A landscape with many peaks, sampled at points; each row gives a point and its height.
A climber steps from a point to whichever of its 5 nearest points has the largest rise for the distance, and stops where none of them is higher. Distance is the straight distance between rows; heights are no part of it.
Z569 h=472: [141 129 157  90 106  88  96 168]
Z332 h=312: [ 86 116  92 135 160 170 149  99]
Z461 h=215: [122 138 134  80 122 145  60 134]
Z676 h=338: [132 135 149  79 113 133  76 152]
Z88 h=540: [132 135 133 161 127  58 178 128]
Z143 h=524: [112  96 108 118 128 188 119 149]
Z883 h=352: [113 103 106 150 141 105 184 134]
Z403 h=197: [189 153 165 162  88 118 128 141]
Z874 h=54: [133  64 124 145 100 122 146 194]
Z969 h=208: [144 101 136 111 102 147 101 173]
Z551 h=404: [120 136 114 138 150 104 178 111]
Z777 h=298: [160 161 157 137 129  89 147  98]
Z850 h=464: [186 138 161 178 102 174 125 130]
Z805 h=636: [132 134 152  84 118  86  95 162]
Z568 h=626: [100 104  92 144 147 153 162 120]
Z415 h=297: [156 173 157 135 134 112 138 102]
Z434 h=442: [103  95  94 132 128 179 129 137]
Z367 h=350: [101  98  91 131 138 195 115 121]
Z224 h=136: [164 144 146 178  92  37 142 145]
Z759 h=490: [107  89 101 143 138 149 161 144]
Z176 h=245: [129 170 128 126 153 122 142  75]
Z181 h=275: [146 172 143 140 135  98 147  97]
Z453 h=270: [175 164 159 155  99 110 120 125]
Z754 h=471: [109 113  97 142 157 123 176 121]
Z207 h=307: [118 103 112 158 132  82 188 139]
Z716 h=651: [116  94 106 122 120 190 100 138]
Z882 h=263: [169 176 156 143 122 130 119 102]
Z829 h=400: [105 133 141  72 140  72 117 151]
Z225 h=610: [ 94 130 130 100 122 196  39 103]
Z619 h=334: [ 97 117  90 135 159 162 158  96]
Z645 h=441: [112  87 100 136 129 175 140 142]
Z689 h=453: [113 137 139  73 125  70 106 151]
Z119 h=378: [128 128 131 165 123  36 181 131]
Z931 h=360: [104 149 138  68 141  87  98 138]
Z837 h=209: [176 167 161 146 118 157 109 104]
Z274 h=221: [168 172 151 136 124 153 100  96]
Z653 h=339: [118  99 115 164 133  79 187 141]
Z680 h=274: [135 114 136 100 114 159  88 161]
Z848 h=239: [120 133 139  83 117 155  71 142]
Z192 h=336: [101 135  94 134 167 145 153  75]
Z881 h=257: [128 166 132 128 153 114 149  83]
Z412 h=346: [ 86 128 123  72 155  64 127 147]
Z318 h=451: [100 136 134  95 121 169  42 110]
Z382 h=447: [113 112 107 147 155 113 177 124]
Z330 h=340: [ 99 101 108 115 118 207  73 114]
Z183 h=466: [110  98 112 114 121 194  79 133]
Z298 h=333: [105 148 140  75 137 110  79 133]
Z501 h=469: [119  91 109 127 119 172 131 158]
Z656 h=286: [172 175 157 143 118 122 123 109]
Z772 h=294: [177 156 168 154 101  86 133 133]
Z33 h=311: [ 99 125  89 134 158 138 162 100]
Z644 h=170: [168 147 161 170  97  56 140 141]
Z625 h=452: [109 101 104 121 126 201  86 122]
Z526 h=455: [107 114 103 146 158 137 173 109]
Z75 h=355: [104 115 120 106 121 200  47 109]
Z458 h=484: [104 112  96 140 159 125 171 118]
Z358 h=322: [129 109 123 102 117 170  86 147]
Z20 h=528: [119  89 105 159 134  93 184 151]
Z713 h=118: [144  90 138 117  99 132 120 184]
Z651 h=283: [114 119 122  99 118 188  51 123]
Z105 h=195: [119  75 111 153 117 128 169 170]
Z447 h=164: [111 144 134  83 119 155  56 120]
Z292 h=506: [119  94 111 125 118 176 118 157]
Z213 h=351: [ 92  99  91 144 142 191 122 114]
Z947 h=244: [120 125 128  91 111 169  67 145]
Z719 h=260: [136 125 147  95 107 136  93 163]
Z674 h=348: [ 93 140 125  72 150  75 112 138]
Z915 h=489: [124 136 149  75 122 100  88 152]
Z6 h=359: [118  85 106 149 129 135 174 152]
Z47 h=380: [141 140 141 160 125  48 171 126]
Z798 h=315: [117  76 108 164 118  93 181 170]
Z542 h=326: [165 168 162 143 121  99 137 110]
Z687 h=306: [115 120 123 108 117 183  66 128]
Z971 h=265: [ 91 112  87 133 162 168 144  83]
Z564 h=341: [125 110 120 164 132  60 188 135]
Z17 h=485: [111  94 107 126 125 178 124 146]
Z554 h=342: [131 148 140 146 142  86 171 112]
Z308 h=282: [170 130 131 184 110 198 142 127]
Z135 h=515: [ 92 100  87 138 151 178 144 118]
Z847 h=399: [ 86  94  88 130 152 184 139 111]
Z238 h=256: [140 172 146 131 145 105 141  95]
Z25 h=327: [126 159 126 134 158 109 156  95]
Z96 h=280: [130  83 115 132 115 147 146 170]
Z355 h=323: [126 137 145  74 121 131  74 137]
Z69 h=325: [123 131 123 152 143  80 180 116]
Z428 h=218: [140 114 142  92 106 124  93 170]
Z890 h=237: [182 154 160 151 100 144 122 126]
Z945 h=278: [180 168 164 149 104 115 124 118]
Z627 h=255: [116 152 117 132 157 117 160  86]
Z344 h=224: [128 172 130 125 154 125 133  68]
Z808 h=330: [ 98 149 132  70 142  89  94 131]
Z449 h=207: [148 182 140 122 139 132 117  75]
Z327 h=258: [ 98 139 100 137 165 140 161  86]
Z58 h=48: [144  87 135 124  92 129 119 194]
Z178 h=532: [129 142 155  75 125  87  99 158]
Z457 h=337: [180 134 149 182 101 195 133 124]
Z578 h=487: [169 158 167 150 108  86 136 124]
Z91 h=394: [126  85 117 129 117 159 135 168]
Z297 h=353: [118 101 120 167 120  54 188 145]
Z57 h=293: [186 147 169 169  93 139 125 135]
Z103 h=216: [153 146 148 153 131  65 156 117]
Z861 h=243: [149 177 145 131 137 123 129  88]
Z650 h=434: [132 136 149  83 124 113  83 150]
Z547 h=235: [166 155 161 162 109  58 142 126]
Z675 h=448: [104 154 102 130 163 132 144  70]
Z941 h=375: [130 147 128 137 153  91 168 102]

For each start below, name the point where the climber stops.
Z403 | Z850
Z224 | Z88
Z837 | Z578
Z874 | Z716
Z945 | Z578
Z461 | Z805
Z344 | Z568
Z105 | Z568
Z6 | Z568
Z213 | Z568
Z687 | Z716
Z449 | Z578
Z274 | Z578
Z848 | Z805
Z969 | Z716
Z447 | Z225
Z931 | Z805

Call two points neighbours if one is among the 5 nearest of the other. Go from one point of each pair to the other, from neighbour to neighbour, staying as high as possible. Name the lowest point that can't be avoided.
Z805 and Z88 | Z719
Z20 and Z568 | Z6
Z225 and Z675 | Z619
Z716 and Z225 | Z330
Z578 and Z850 | Z945
